Each row is a point on a tangle of strands that fork, close into loops and nearly touch. The rows are in no order.
(in the rows, 128 means zero)
Two points are linked if the straight distance between their rows is under 178. Some points are linked to none.
k_224: [117 62 145 135 141 117 111 187 130 141 169 121 106 164 112 114 149 152 106 79 124 81 149 140 140 171 122 180 112 109 92 75 109 121 98 74 163 102 133 144 117 98 134 70 146 189]
k_184: [136 81 132 191 123 141 130 104 112 81 118 118 140 132 154 146 106 127 125 210 113 152 79 164 105 106 110 101 128 152 145 135 128 108 150 166 90 175 152 127 119 154 154 151 79 75]
k_598: [154 116 152 99 150 116 176 117 100 90 139 168 180 127 66 133 123 123 147 103 107 132 107 109 156 95 123 70 172 134 116 143 123 159 73 126 131 178 133 163 153 77 122 152 105 87]
k_342: [161 85 188 138 137 86 153 171 94 65 124 86 164 103 107 106 141 165 139 125 133 93 129 161 176 88 126 66 149 122 78 136 122 137 114 184 156 149 151 189 80 90 133 141 128 96]
k_253: [136 124 117 56 133 162 66 88 124 129 49 122 136 73 102 115 75 107 128 157 68 69 129 103 147 146 147 199 125 87 173 163 118 115 179 168 126 69 118 133 108 155 189 117 146 173]
k_988: [114 128 74 124 110 147 115 74 111 135 137 93 67 189 169 186 103 140 89 172 125 139 101 121 115 157 130 184 97 180 171 167 98 147 157 165 98 130 116 96 122 175 120 148 102 134]
k_288: [123 122 155 189 117 93 130 161 116 127 122 116 154 71 134 89 148 142 169 157 147 112 162 191 113 125 79 123 113 120 126 113 157 77 159 155 142 104 135 132 134 133 134 144 177 133]
k_402: [110 154 113 184 88 113 132 125 121 150 142 119 94 113 174 155 112 153 126 125 199 137 126 132 102 143 111 120 139 160 141 175 136 133 170 138 130 138 120 111 134 158 102 121 134 123]
k_354: [158 92 173 116 167 107 133 154 100 165 168 189 127 126 92 115 107 102 95 68 104 106 149 117 141 170 149 148 171 113 142 127 106 112 97 93 167 129 112 123 135 86 149 114 102 175]
k_248: [86 77 143 125 137 137 127 171 149 119 178 114 108 172 143 128 162 121 129 117 111 114 153 168 115 165 146 162 97 114 97 59 108 125 94 45 143 88 147 99 102 119 100 78 156 180]
k_503: [136 130 129 162 111 104 114 95 104 130 130 125 98 141 101 159 108 178 96 112 165 106 96 132 145 151 78 193 142 143 185 182 125 102 129 144 133 132 127 141 165 137 175 153 137 172]
k_150: [135 158 120 100 154 138 164 100 135 140 113 172 169 132 64 155 76 131 158 115 133 117 144 125 152 124 107 111 139 99 165 99 172 78 96 132 142 143 126 169 184 86 137 142 124 132]
k_969: [134 120 162 144 143 129 140 106 107 143 179 158 103 138 107 148 95 133 88 72 115 110 149 139 132 183 132 180 163 171 168 146 69 134 106 88 129 163 99 99 154 107 156 131 113 169]
k_125: [154 177 103 127 103 153 111 45 168 166 113 107 93 144 117 147 170 161 62 100 190 142 115 87 126 74 131 148 86 129 146 166 148 209 125 113 158 140 91 154 105 131 135 98 115 164]
k_745: [92 192 117 108 81 129 119 157 127 115 199 120 111 184 188 151 118 140 130 105 138 196 80 159 100 170 96 151 112 182 103 130 118 146 140 64 87 120 111 86 89 162 102 100 90 92]
k_749: [106 114 117 106 141 161 80 99 172 156 121 95 71 157 140 115 144 102 79 115 145 106 165 108 150 145 181 156 102 100 140 150 103 137 101 63 147 118 93 101 158 124 163 122 136 230]
k_814: [149 104 158 181 112 104 127 128 102 87 113 104 140 99 145 138 116 153 135 201 136 141 92 189 136 114 135 89 114 138 133 145 170 93 174 146 113 150 156 128 110 158 183 143 115 93]
k_553: [150 96 201 79 158 98 170 203 92 106 143 144 211 119 79 88 105 160 148 83 104 119 147 131 178 98 110 149 166 89 83 49 164 80 80 208 193 106 131 185 95 74 110 135 125 114]
k_256: [93 98 89 95 164 190 107 103 164 125 97 137 138 136 116 127 90 74 140 143 69 93 186 132 138 160 148 179 84 123 144 99 84 117 138 110 106 98 110 123 135 149 142 123 141 198]
k_127: [166 163 131 118 135 90 131 146 114 124 172 108 154 110 112 147 152 137 138 101 158 117 132 111 159 67 113 13 159 128 114 149 153 185 157 97 148 142 152 137 71 90 120 84 86 73]
k_336: [125 106 86 87 120 150 101 73 118 115 69 103 96 142 103 128 155 110 112 114 122 98 136 71 149 107 176 159 115 135 130 207 82 208 138 141 134 109 76 117 135 149 127 145 171 191]
k_632: [128 141 194 141 94 85 161 174 109 89 139 98 185 86 141 104 145 136 177 140 136 158 152 164 138 87 120 32 149 125 68 142 145 143 180 172 154 136 147 121 64 140 56 149 115 88]
k_936: [100 155 144 92 148 84 140 156 150 101 120 66 163 117 68 131 152 132 194 125 152 108 126 129 173 78 100 73 119 100 111 114 167 107 105 131 119 135 145 174 123 109 129 119 139 80]
k_460: [72 134 108 115 93 134 130 90 127 128 165 76 95 155 147 162 126 139 108 85 157 138 111 102 116 138 124 140 139 185 119 129 71 230 131 83 99 148 76 137 96 129 107 109 129 115]
k_215: [125 157 172 139 110 117 110 100 123 139 209 152 106 109 130 122 126 149 89 94 97 150 118 165 106 176 116 181 139 169 159 142 103 132 133 55 118 113 128 80 120 131 149 110 107 147]
k_887: [158 120 115 81 101 121 89 75 120 130 99 105 90 102 99 146 127 151 114 174 117 162 68 90 168 116 186 145 121 136 162 191 164 98 140 137 137 137 170 79 135 175 152 141 117 100]
k_818: [108 120 121 121 135 94 139 152 116 111 105 76 124 126 110 93 201 92 147 95 148 97 121 93 125 73 140 88 141 129 89 142 111 208 125 121 120 120 123 152 123 118 100 115 161 95]
k_185: [134 119 155 128 170 128 158 160 106 92 124 169 209 114 104 82 111 160 164 121 103 130 154 143 150 87 108 113 133 66 73 36 155 106 85 209 175 141 137 219 123 88 120 160 134 131]
k_867: [146 60 119 132 158 149 140 119 147 104 82 98 159 148 121 108 87 117 184 165 65 80 100 119 152 117 120 154 102 125 120 70 90 122 121 194 93 156 150 195 140 126 169 143 160 103]
k_312: [110 98 112 104 163 167 167 130 133 132 144 199 148 169 81 149 78 108 135 97 70 100 176 108 153 162 142 155 123 140 120 75 69 162 98 115 117 150 130 158 147 96 105 128 131 165]
k_660: [181 87 133 85 129 103 102 122 111 155 109 147 109 86 95 111 132 145 123 120 107 99 106 102 150 151 175 165 146 106 127 141 131 133 124 135 148 103 137 153 98 131 166 92 167 136]
k_481: [94 86 114 131 131 133 134 166 145 108 147 98 101 179 179 141 134 96 134 143 112 135 117 154 97 165 160 125 93 132 81 67 101 144 102 76 87 118 137 121 88 141 88 113 129 121]
k_977: [124 176 118 67 142 141 134 81 127 150 66 129 160 106 68 135 80 115 139 133 114 114 144 123 147 124 111 148 118 82 176 142 178 60 119 118 148 107 108 145 181 92 139 164 124 170]
k_424: [136 147 130 155 147 99 134 162 114 138 164 143 143 153 104 130 112 170 119 110 141 95 145 199 136 179 77 176 113 147 145 78 149 72 135 104 119 87 119 144 125 109 169 115 156 127]
k_398: [97 28 145 162 129 163 127 130 124 110 128 120 103 146 156 122 155 101 125 130 92 114 118 112 99 147 124 175 130 142 116 117 43 160 107 134 117 159 122 119 146 132 125 142 161 163]
k_786: [110 163 141 82 110 117 70 98 139 132 87 132 119 79 95 103 154 128 96 124 101 135 91 85 123 139 107 202 117 94 169 171 132 139 142 84 115 65 111 107 137 161 166 127 140 173]
k_697: [136 154 102 150 96 115 123 145 122 129 103 90 90 128 153 130 161 122 92 126 226 141 114 97 140 52 147 35 136 120 118 206 177 164 148 98 156 175 123 98 154 144 146 125 96 121]
k_229: [138 169 84 118 91 156 96 115 159 184 153 129 49 165 189 157 147 155 62 126 188 180 106 103 114 158 172 147 110 142 107 162 115 154 136 102 140 128 126 96 95 174 69 101 111 139]
k_619: [147 140 83 114 95 122 120 126 173 172 97 87 86 88 149 131 157 138 145 147 167 143 117 86 137 121 196 102 123 116 117 133 154 155 148 172 113 117 168 125 90 157 68 93 182 77]
k_540: [132 72 140 106 134 119 102 200 106 177 152 151 135 104 99 87 139 141 109 79 112 73 159 99 135 164 134 200 124 91 89 85 124 146 126 88 167 75 123 148 89 102 134 62 161 203]
k_38: [124 121 86 130 126 132 142 77 131 124 43 63 112 160 129 127 105 95 158 163 144 100 106 95 149 77 151 125 97 128 177 159 142 122 140 162 122 145 125 126 181 147 161 189 140 137]
k_752: [138 81 111 161 137 125 118 157 127 99 149 101 111 191 172 133 139 131 125 162 100 119 85 199 99 185 141 150 72 140 111 75 127 105 117 119 84 116 144 134 81 141 165 127 137 117]
k_559: [141 136 122 161 160 123 188 161 130 122 150 149 127 163 127 185 74 135 154 117 128 112 165 154 137 168 130 108 149 162 130 102 107 103 103 172 98 144 143 159 126 102 70 129 128 64]
k_287: [138 83 160 114 119 112 140 125 120 91 110 77 132 81 115 123 132 159 198 171 91 110 118 135 162 95 149 127 143 136 124 105 151 86 109 185 122 134 181 133 105 132 144 133 159 55]
k_416: [163 162 97 113 114 107 112 125 131 172 78 91 124 66 105 76 164 120 163 128 179 98 147 106 142 74 171 86 128 85 134 138 199 103 149 125 157 111 166 116 132 117 149 88 174 125]
k_112: [144 83 91 123 147 146 116 146 143 153 136 113 94 137 156 145 130 100 151 168 80 110 149 152 120 191 197 142 116 150 128 100 97 92 148 174 101 110 173 89 85 133 97 103 165 105]
k_154: [115 141 123 140 103 134 154 156 119 113 132 119 127 139 173 179 80 121 122 152 179 179 113 136 120 121 100 48 161 161 83 158 106 147 128 110 99 183 96 127 139 137 98 157 60 94]
k_352: [157 127 199 154 125 95 147 179 115 87 149 96 155 121 144 132 143 155 126 149 155 114 185 182 155 108 111 18 150 121 69 155 124 149 154 181 146 145 138 165 49 91 76 142 106 108]
k_731: [185 177 128 157 124 102 106 113 123 164 137 151 119 90 99 135 137 189 115 107 187 101 124 148 146 117 108 94 128 117 161 146 182 109 157 109 171 107 140 157 112 104 168 86 126 118]
k_612: [143 86 137 180 133 108 147 124 98 104 121 136 122 143 96 155 100 146 124 133 139 105 106 137 138 154 93 157 152 146 154 151 105 96 118 163 121 163 127 152 164 127 157 155 141 123]
k_747: [72 215 140 125 77 144 117 117 155 141 187 101 122 138 209 125 113 133 116 94 158 188 111 148 102 145 107 136 134 180 117 129 130 149 159 50 123 142 90 75 110 152 121 85 97 127]
k_406: [152 192 133 155 137 113 109 126 137 177 156 157 72 168 116 154 121 171 74 88 155 100 175 159 137 188 110 185 125 148 179 155 123 76 129 121 159 87 115 87 146 131 111 100 150 170]
k_537: [159 160 126 130 109 93 152 140 101 125 135 98 136 111 139 171 80 152 146 142 163 145 114 134 153 109 143 32 152 163 115 161 143 151 163 112 108 163 138 142 98 116 98 113 91 52]
k_729: [109 149 120 125 123 136 156 182 135 100 102 111 127 145 195 149 76 115 125 192 170 187 122 129 94 100 106 33 169 139 48 128 86 166 102 134 66 172 113 168 115 128 92 173 70 83]
k_653: [176 96 202 144 134 61 149 165 75 122 151 154 184 69 93 85 137 158 144 99 100 136 142 162 136 125 112 127 174 125 124 116 153 76 146 172 182 90 131 115 80 110 128 135 140 122]
k_839: [104 119 146 227 101 119 122 142 139 141 139 120 99 87 202 114 146 136 133 149 174 117 144 173 92 133 100 129 120 133 143 149 135 96 148 137 121 134 130 113 152 146 139 142 155 145]
k_536: [119 147 144 152 123 133 109 158 151 134 202 97 103 154 176 167 152 127 108 102 194 127 149 138 131 126 103 38 151 142 105 129 117 161 124 75 144 170 95 123 101 94 146 99 75 127]
k_452: [124 138 109 119 120 112 114 126 141 161 150 168 112 120 107 129 150 159 124 107 110 124 144 150 121 173 156 186 94 143 129 88 124 148 163 92 114 69 147 130 66 143 103 63 178 128]
k_639: [64 76 143 183 107 124 144 133 123 87 127 102 133 130 154 125 169 109 150 114 137 125 125 130 97 121 78 144 130 142 104 119 74 168 114 142 100 150 116 146 146 142 107 150 166 123]
k_29: [129 113 105 64 138 111 104 141 151 125 118 97 116 155 95 145 124 149 150 160 98 98 104 145 183 168 147 163 88 130 129 91 155 74 112 142 102 93 141 161 115 130 162 109 163 88]
k_676: [155 127 125 168 146 125 134 140 132 157 150 158 120 114 163 125 117 120 141 155 91 120 164 186 102 182 142 148 124 150 168 112 129 41 152 158 117 102 167 80 138 127 117 117 137 112]
k_699: [103 135 167 154 77 110 156 181 100 68 92 82 163 96 159 124 136 116 169 172 151 170 117 125 108 57 114 45 150 130 73 163 153 138 162 165 123 164 151 114 117 169 87 152 120 76]
k_105: [116 136 96 112 113 156 66 61 137 128 103 107 88 151 123 154 135 134 73 174 99 141 121 93 132 138 139 192 83 144 180 191 107 141 169 151 114 91 131 84 132 199 131 131 114 171]
k_60: [100 167 148 140 82 89 148 185 110 65 71 47 137 118 135 132 133 135 152 180 193 140 111 103 130 35 132 42 135 129 87 180 178 175 164 140 99 153 146 158 89 166 114 127 119 71]
k_679: [129 126 162 166 92 80 106 152 141 108 175 114 122 126 141 122 187 161 116 123 159 153 101 151 124 129 105 93 114 135 84 128 142 166 135 105 127 112 128 139 69 155 127 100 137 106]
k_8: [72 141 109 143 128 169 127 91 168 117 127 134 144 153 140 135 134 101 133 155 94 148 133 147 86 152 72 165 84 141 159 94 116 105 146 114 81 122 122 104 170 153 134 136 114 129]
k_572: [155 79 160 132 127 102 115 106 111 119 127 127 160 78 128 81 172 99 142 149 65 168 100 124 96 122 155 116 145 137 128 142 120 129 143 128 120 129 144 80 124 139 133 149 110 99]
k_944: [154 97 210 101 139 112 124 168 102 108 126 170 186 83 91 109 112 130 132 142 67 146 112 132 121 154 96 173 172 90 141 92 167 35 96 174 171 87 132 117 114 117 126 148 136 111]
k_213: [103 128 149 144 170 105 161 173 137 164 197 161 176 129 126 110 170 94 158 69 154 103 199 151 128 76 89 71 138 110 110 78 132 131 115 113 176 139 124 131 120 69 120 124 112 157]
k_789: [145 158 173 168 109 106 158 188 117 107 206 145 137 155 168 155 122 140 136 135 147 170 149 216 127 162 102 57 140 153 78 118 141 117 147 126 111 139 109 116 79 124 95 125 72 103]
k_122: [159 189 95 82 129 141 87 66 157 185 124 120 113 131 85 136 175 147 91 79 144 109 161 77 147 94 126 128 98 105 154 166 147 171 144 105 181 97 95 134 113 101 140 88 127 188]
k_961: [131 174 139 162 94 169 88 120 186 178 182 142 59 132 187 127 184 155 56 99 214 166 121 117 117 126 130 131 128 128 137 155 138 152 127 79 166 138 126 101 127 151 123 81 130 163]
k_960: [84 84 108 96 145 137 126 142 141 138 86 133 144 114 108 81 137 60 162 97 89 81 198 108 138 133 169 170 110 102 100 100 84 159 129 108 125 92 113 123 138 134 135 110 169 197]
k_631: [89 143 114 114 94 129 116 184 131 105 159 97 89 187 199 146 136 122 140 123 144 179 93 146 89 165 121 123 122 156 71 101 100 143 109 80 76 108 121 112 74 146 76 111 102 105]
k_36: [140 116 108 112 156 145 187 117 93 117 127 177 154 132 92 112 117 95 145 77 129 93 149 115 138 88 130 90 173 125 111 140 91 176 88 134 140 179 118 167 178 62 118 143 119 123]
k_987: [132 141 90 114 131 145 150 54 124 165 109 113 122 106 153 139 87 95 128 141 103 139 147 118 115 130 170 114 113 163 158 164 117 151 176 108 110 142 112 83 144 138 123 155 95 117]
k_110: [134 166 103 90 122 133 105 105 148 148 170 152 94 171 93 181 135 158 86 79 114 120 151 130 154 181 168 170 94 169 145 137 107 165 140 80 137 81 113 116 79 131 93 72 132 158]
k_816: [184 164 88 126 115 149 139 95 161 195 95 130 108 89 120 156 151 156 124 104 194 120 150 98 122 104 165 120 111 117 126 131 137 172 154 159 142 125 152 177 77 120 64 70 163 100]
k_939: [117 125 136 167 148 139 141 119 117 97 141 206 186 122 112 94 125 162 173 135 78 151 149 126 113 110 105 101 136 92 101 42 143 108 93 210 163 132 169 170 143 114 90 159 168 134]
k_613: [157 182 106 107 140 114 94 112 148 175 163 127 130 140 84 154 161 155 108 61 166 105 144 99 166 118 76 109 114 117 155 126 163 130 148 92 173 95 119 135 120 89 161 89 120 147]
k_267: [129 127 110 147 151 156 162 128 159 128 107 149 139 126 144 111 132 92 155 146 145 151 140 116 117 97 165 33 141 100 90 113 138 137 84 143 132 176 138 138 179 115 94 167 119 95]
k_881: [142 143 147 163 147 124 171 150 136 111 199 197 174 158 156 133 113 130 134 125 97 183 137 203 97 159 136 99 111 151 108 77 133 95 115 131 118 126 134 106 98 128 91 150 87 97]
k_588: [149 166 101 76 144 131 121 50 127 153 93 110 131 111 101 144 81 115 136 141 95 127 170 118 155 129 166 131 101 145 171 181 147 111 158 124 136 114 106 94 155 121 112 152 113 166]
k_295: [76 146 108 152 129 169 98 109 154 126 131 126 92 156 142 153 138 133 102 137 101 108 152 156 112 182 79 218 88 152 187 125 88 81 149 126 96 81 125 95 154 146 124 135 139 172]
k_586: [103 112 127 132 158 137 178 104 123 123 154 189 173 136 103 109 97 115 148 83 89 114 157 129 125 124 117 140 132 123 97 55 92 178 88 118 115 166 116 183 148 89 132 140 129 151]
k_364: [143 163 109 139 155 140 123 128 136 162 130 154 97 150 119 151 98 134 119 127 108 94 188 164 129 204 139 183 104 161 181 140 111 59 150 149 118 82 140 85 151 133 117 123 146 149]
k_448: [139 122 106 60 155 111 119 156 133 168 87 114 145 98 106 81 147 84 179 116 141 76 162 108 164 96 166 110 138 68 118 106 176 90 104 141 155 119 131 147 148 84 148 108 156 145]
k_909: [82 182 135 164 126 162 141 86 163 113 124 167 153 129 136 94 137 99 118 127 127 175 129 109 97 101 96 118 130 101 129 106 140 145 88 81 114 169 105 113 229 137 167 177 101 148]
k_53: [153 108 117 166 151 183 126 64 130 114 128 177 145 147 118 153 90 124 113 194 94 152 94 134 94 133 120 120 140 143 184 132 122 87 135 170 106 172 168 115 168 122 154 140 76 98]
k_948: [133 110 127 93 143 182 114 85 119 118 27 140 163 95 113 101 74 63 142 164 68 80 103 107 112 128 116 198 145 85 187 139 117 106 149 155 113 119 105 141 168 119 202 148 118 163]
k_54: [139 144 160 111 156 121 164 144 111 139 134 219 198 102 76 106 86 116 136 102 122 124 134 135 122 116 90 112 162 65 136 86 177 107 86 119 160 134 122 167 164 60 151 148 103 155]
k_348: [92 153 63 138 103 148 131 139 123 124 140 112 81 218 202 178 112 128 103 171 164 165 88 143 111 155 95 162 94 162 164 162 121 97 136 157 90 135 123 102 144 179 118 153 88 116]
k_736: [114 99 88 116 134 120 93 125 148 114 105 96 106 176 116 143 137 135 138 169 92 97 94 140 144 170 123 201 65 143 143 91 115 110 143 134 80 86 144 149 108 153 180 115 161 119]
k_482: [138 154 84 100 134 122 131 135 124 129 177 116 84 226 110 184 127 158 99 91 122 99 120 169 151 190 158 145 84 162 130 116 108 130 106 82 107 107 126 129 91 104 136 91 115 124]
k_291: [144 68 164 135 168 111 125 151 125 90 107 130 163 115 124 68 177 107 135 125 113 137 110 138 127 115 131 101 122 74 77 99 135 105 69 144 151 132 115 157 141 114 150 167 122 144]
k_469: [177 40 158 118 151 119 100 155 88 134 115 141 116 111 101 108 104 139 125 114 58 91 116 106 144 185 159 202 149 131 119 132 95 118 135 170 128 123 140 142 109 123 157 105 153 133]
k_925: [94 160 157 119 117 117 108 92 146 141 153 129 131 74 135 80 149 125 113 100 99 139 120 127 102 131 96 182 131 133 162 145 116 150 146 65 100 111 107 82 147 139 166 132 133 167]
k_138: [116 113 111 176 159 165 134 118 152 101 141 187 149 142 158 114 135 123 149 155 83 158 141 122 92 134 142 65 130 104 94 56 119 129 86 179 127 155 163 153 156 127 78 160 146 113]
k_277: [98 127 96 104 95 128 129 82 118 122 103 86 95 148 124 147 148 123 101 112 144 139 102 78 120 102 148 146 135 171 131 177 79 240 140 110 102 141 83 108 129 159 118 149 140 127]
k_519: [78 108 136 137 129 120 155 160 126 118 140 108 128 133 138 137 160 94 156 96 144 124 143 107 117 132 101 97 143 135 96 135 81 181 101 129 112 139 116 139 139 119 50 138 152 106]
k_847: [133 98 123 127 133 97 116 110 100 135 129 111 117 102 107 87 170 134 137 83 137 86 118 103 132 120 132 137 132 131 107 137 112 190 121 109 126 124 106 150 121 116 155 103 162 138]
k_901: [106 135 128 77 134 157 50 76 129 115 79 123 114 103 92 130 115 124 87 168 71 125 112 95 132 145 99 206 123 106 195 196 113 87 159 155 118 68 128 103 144 165 165 145 105 188]
k_871: [173 143 63 125 156 142 90 115 154 157 121 87 83 143 158 152 177 145 96 95 174 72 138 72 160 77 156 71 112 106 119 130 120 198 137 119 152 141 142 173 87 96 153 89 125 125]
k_387: [162 83 151 139 127 80 129 131 130 84 111 76 133 101 133 108 133 141 158 176 124 115 92 148 154 95 172 79 124 119 101 127 153 134 116 153 108 149 153 161 90 143 163 145 139 77]
k_77: [99 146 130 96 143 137 145 121 130 95 54 129 179 96 83 75 148 68 197 143 81 120 136 93 100 76 126 151 132 78 126 76 159 109 123 148 112 113 125 141 179 137 156 153 156 120]
k_324: [88 124 141 136 140 114 140 135 125 122 92 128 197 75 106 79 144 106 181 150 100 122 151 142 99 100 78 158 114 89 141 74 155 77 136 154 122 101 131 146 164 129 143 155 173 126]
k_859: [141 143 87 144 139 133 167 148 117 153 156 138 94 182 174 181 73 113 150 108 125 123 162 165 102 190 145 122 138 179 131 103 88 121 130 146 93 132 118 126 106 111 76 121 111 89]
k_365: [110 158 97 124 106 133 121 160 139 140 155 79 83 175 197 180 103 143 87 126 223 159 114 125 136 105 89 49 164 160 96 163 107 172 115 100 116 172 82 135 114 114 115 129 63 124]
k_333: [144 109 79 81 128 128 120 120 153 161 111 99 84 131 148 158 116 120 143 151 112 116 130 103 156 162 201 120 122 154 124 138 99 148 156 174 99 122 150 117 88 148 74 112 172 85]
k_591: [116 102 116 81 137 148 118 125 123 107 55 125 136 100 106 72 161 45 155 128 84 101 149 85 110 109 171 156 137 97 117 144 115 142 129 129 108 95 108 99 165 141 159 141 162 171]
k_883: [99 179 136 49 149 138 111 129 142 158 85 148 164 71 104 104 81 102 124 152 81 113 132 133 128 150 98 179 138 69 187 120 176 67 134 92 115 70 99 127 166 113 156 161 123 162]
k_555: [114 90 97 93 170 187 130 113 153 109 128 202 154 151 97 152 91 102 148 146 29 120 173 129 127 174 156 167 108 138 144 70 91 108 119 140 100 120 149 129 121 118 124 120 125 144]
k_597: [114 133 125 110 146 132 123 163 191 164 152 156 147 140 124 110 159 78 151 144 116 156 159 146 123 151 144 102 88 104 118 83 151 66 106 107 129 102 143 100 163 128 80 131 144 129]
k_162: [102 115 125 158 123 167 153 124 149 121 107 125 133 127 190 106 132 65 101 162 105 208 111 99 60 106 136 104 151 144 97 135 110 156 136 103 105 162 109 64 172 185 125 168 72 89]
k_270: [123 86 135 75 143 139 120 205 80 164 142 135 151 111 127 67 114 88 120 55 126 62 157 88 127 125 116 195 126 78 78 91 121 167 125 103 154 111 84 158 135 66 171 73 113 204]
k_126: [85 121 129 141 128 106 151 178 142 81 100 61 129 154 180 131 116 93 136 170 151 167 102 103 93 104 114 85 135 139 59 115 91 182 111 136 53 137 113 166 81 166 98 165 105 74]
k_405: [100 144 161 136 136 89 173 152 127 109 157 126 203 101 140 92 152 99 184 122 124 174 162 164 110 88 120 62 116 111 69 81 125 148 143 159 133 128 130 123 87 148 54 152 109 99]
k_96: [168 163 161 79 110 87 104 133 92 156 114 135 145 72 73 125 111 172 132 128 158 113 91 121 160 118 131 131 156 99 172 136 213 58 124 97 177 92 140 142 116 105 163 103 144 111]
k_183: [88 167 113 129 118 163 143 81 154 155 120 93 112 121 186 108 104 80 107 128 130 172 142 115 85 116 157 128 132 159 129 145 109 173 144 70 106 166 74 68 173 160 144 163 87 130]
k_232: [156 146 103 139 129 105 109 129 140 162 93 103 105 100 138 82 181 103 120 119 195 103 128 100 124 78 159 86 123 94 126 166 177 128 135 94 151 120 134 107 159 122 169 120 135 155]
k_419: [170 214 119 146 98 119 122 79 133 176 115 148 138 90 99 148 110 199 111 101 171 149 118 129 132 101 113 135 103 140 178 166 187 118 188 96 171 106 144 116 121 143 103 95 138 117]
k_49: [100 170 161 138 145 129 148 117 141 116 153 182 190 113 108 77 131 102 132 103 135 143 144 146 110 94 71 107 136 77 123 96 159 125 81 74 136 140 98 131 181 95 171 155 95 177]
k_971: [145 146 156 123 148 129 171 147 139 122 139 186 168 147 79 166 87 154 180 127 104 143 161 128 153 128 121 113 151 137 158 83 157 58 90 168 138 134 163 136 152 98 90 132 149 75]
k_13: [132 180 85 127 96 134 110 84 144 178 128 116 74 145 192 146 133 149 48 149 171 192 92 101 125 114 163 145 111 146 130 205 154 152 156 116 158 143 122 83 137 200 93 124 91 136]
k_687: [147 162 110 93 97 102 101 105 156 141 120 102 104 131 115 136 159 152 91 147 145 187 65 71 160 113 164 115 109 132 128 194 181 128 144 105 150 116 143 91 136 186 126 120 122 96]
k_218: [100 151 148 174 100 153 87 140 161 140 215 116 76 152 190 149 170 158 75 99 222 145 136 140 125 125 102 93 142 148 141 144 133 147 125 73 159 166 109 113 114 113 157 77 114 149]
k_506: [170 105 142 172 95 104 126 142 70 112 107 134 103 97 110 124 156 160 126 117 201 88 96 126 143 80 137 85 162 125 141 211 143 142 134 146 159 164 152 141 139 105 149 124 150 135]
k_434: [156 105 120 125 131 178 136 76 133 108 107 172 128 133 96 161 92 139 132 179 95 163 82 101 131 118 154 90 157 133 153 141 138 86 100 160 132 188 169 121 188 134 134 170 104 80]
k_323: [142 114 119 144 121 159 155 115 104 88 73 142 146 105 110 121 126 104 155 160 136 153 91 109 119 71 155 68 148 117 139 163 149 111 99 139 133 194 145 111 204 116 140 173 121 104]
k_708: [116 160 177 111 144 123 111 144 125 134 190 180 115 139 114 109 108 157 85 94 81 128 144 183 119 190 116 226 141 151 174 100 104 103 124 49 118 70 137 79 95 121 155 96 131 181]
k_548: [111 144 91 134 92 129 152 120 106 125 85 74 101 161 164 146 117 112 90 145 207 156 95 91 141 58 141 64 132 147 134 210 149 158 130 112 142 177 100 95 175 158 125 177 86 126]
k_440: [150 122 117 120 117 134 108 62 92 145 99 127 73 133 97 141 127 146 87 108 151 93 116 90 148 121 137 187 133 133 165 217 94 167 138 155 158 135 104 129 157 135 141 143 158 186]
k_73: [123 121 159 75 136 125 87 161 117 141 111 144 148 90 99 112 104 136 117 158 79 113 112 133 124 178 91 206 156 92 167 112 158 46 133 136 136 68 117 131 136 122 155 143 158 124]
k_423: [140 31 154 140 157 160 113 148 108 126 116 158 125 112 129 102 130 98 120 131 66 114 131 112 105 171 132 185 139 106 114 107 62 101 102 159 138 135 135 125 154 116 133 133 151 171]
k_781: [113 146 140 178 147 151 155 136 139 81 189 205 156 177 168 121 139 149 133 138 91 189 149 188 103 141 123 63 118 120 80 34 128 135 96 152 141 134 140 147 89 129 68 165 106 122]
k_231: [111 155 95 142 93 125 123 88 116 143 123 86 86 165 173 134 132 146 48 157 198 168 90 76 143 84 126 147 110 143 165 219 161 166 135 123 156 160 104 87 162 202 130 173 97 167]
k_837: [126 108 154 150 119 141 147 107 131 116 150 152 174 91 158 95 138 86 131 142 82 197 110 132 80 119 119 101 142 149 113 143 117 141 145 112 123 160 126 63 145 153 104 158 80 87]
k_974: [164 94 132 143 144 161 147 85 89 103 57 157 171 102 116 102 72 94 167 159 86 91 76 124 111 110 113 157 161 89 154 120 133 113 125 162 128 166 123 160 171 99 209 160 122 137]
k_178: [135 106 174 137 106 161 160 109 98 85 95 125 180 84 76 146 98 165 195 181 75 132 107 143 128 85 105 127 141 126 160 82 166 49 112 175 130 147 170 139 115 115 159 135 122 66]
k_502: [160 121 127 178 103 98 106 126 124 150 140 150 75 107 134 165 140 177 111 134 163 138 107 127 123 163 139 156 136 159 148 158 136 129 155 158 131 110 160 121 116 162 102 112 169 95]
k_339: [70 144 94 144 118 146 136 131 167 110 136 118 127 186 150 169 134 116 122 148 141 162 103 130 118 141 83 132 93 145 136 124 128 101 115 121 85 140 114 113 170 155 102 165 108 112]
k_905: [142 139 99 154 99 132 123 149 132 149 152 160 70 144 158 169 150 165 112 111 154 140 115 145 96 184 153 175 109 152 116 106 106 160 140 127 107 87 152 142 52 151 66 63 170 100]
k_216: [139 93 126 106 134 129 114 154 84 129 121 113 124 122 123 67 154 110 137 53 142 48 115 90 137 108 121 176 133 104 86 124 106 193 113 111 140 137 85 169 136 72 185 79 137 183]
k_408: [161 115 191 115 151 59 135 198 85 106 156 122 186 104 68 111 154 180 147 80 133 101 150 129 172 96 87 106 169 108 98 99 155 112 124 170 182 100 148 178 79 84 131 100 143 109]
k_257: [149 87 119 164 156 130 163 167 137 87 136 136 108 196 131 184 100 149 126 139 130 113 126 140 160 168 123 125 133 158 134 130 98 90 84 190 97 160 160 166 151 117 98 151 153 78]

A fork is a point with three links, a tip a point with one. Leave the first point through the second and follow the links. Name the first fork or tip that comes.
k_36 / k_586: k_482
k_364 / k_295: k_901
k_324 / k_77: k_598
k_559 / k_257: k_460
k_460 / k_277: k_559
k_901 / k_105: k_364
k_660 / k_469: k_847

A tip is a point with one link. Name the tips that can be reached along the links from each point below, in the order of the rows.
k_519: k_747, k_29
k_548: k_127, k_887, k_448, k_126
k_586: k_598, k_482
k_295: k_354, k_406, k_816, k_708, k_974
k_613: k_125, k_96, k_419

A piece is two or more points that can be reached from each other along the links. Count, over all rows, the pieces, the separate loops (a circle has one, a figure eight two, a Y none), the forks (points with three links) and the tips (points with one).
pieces: 6
loops: 2
forks: 16
tips: 24
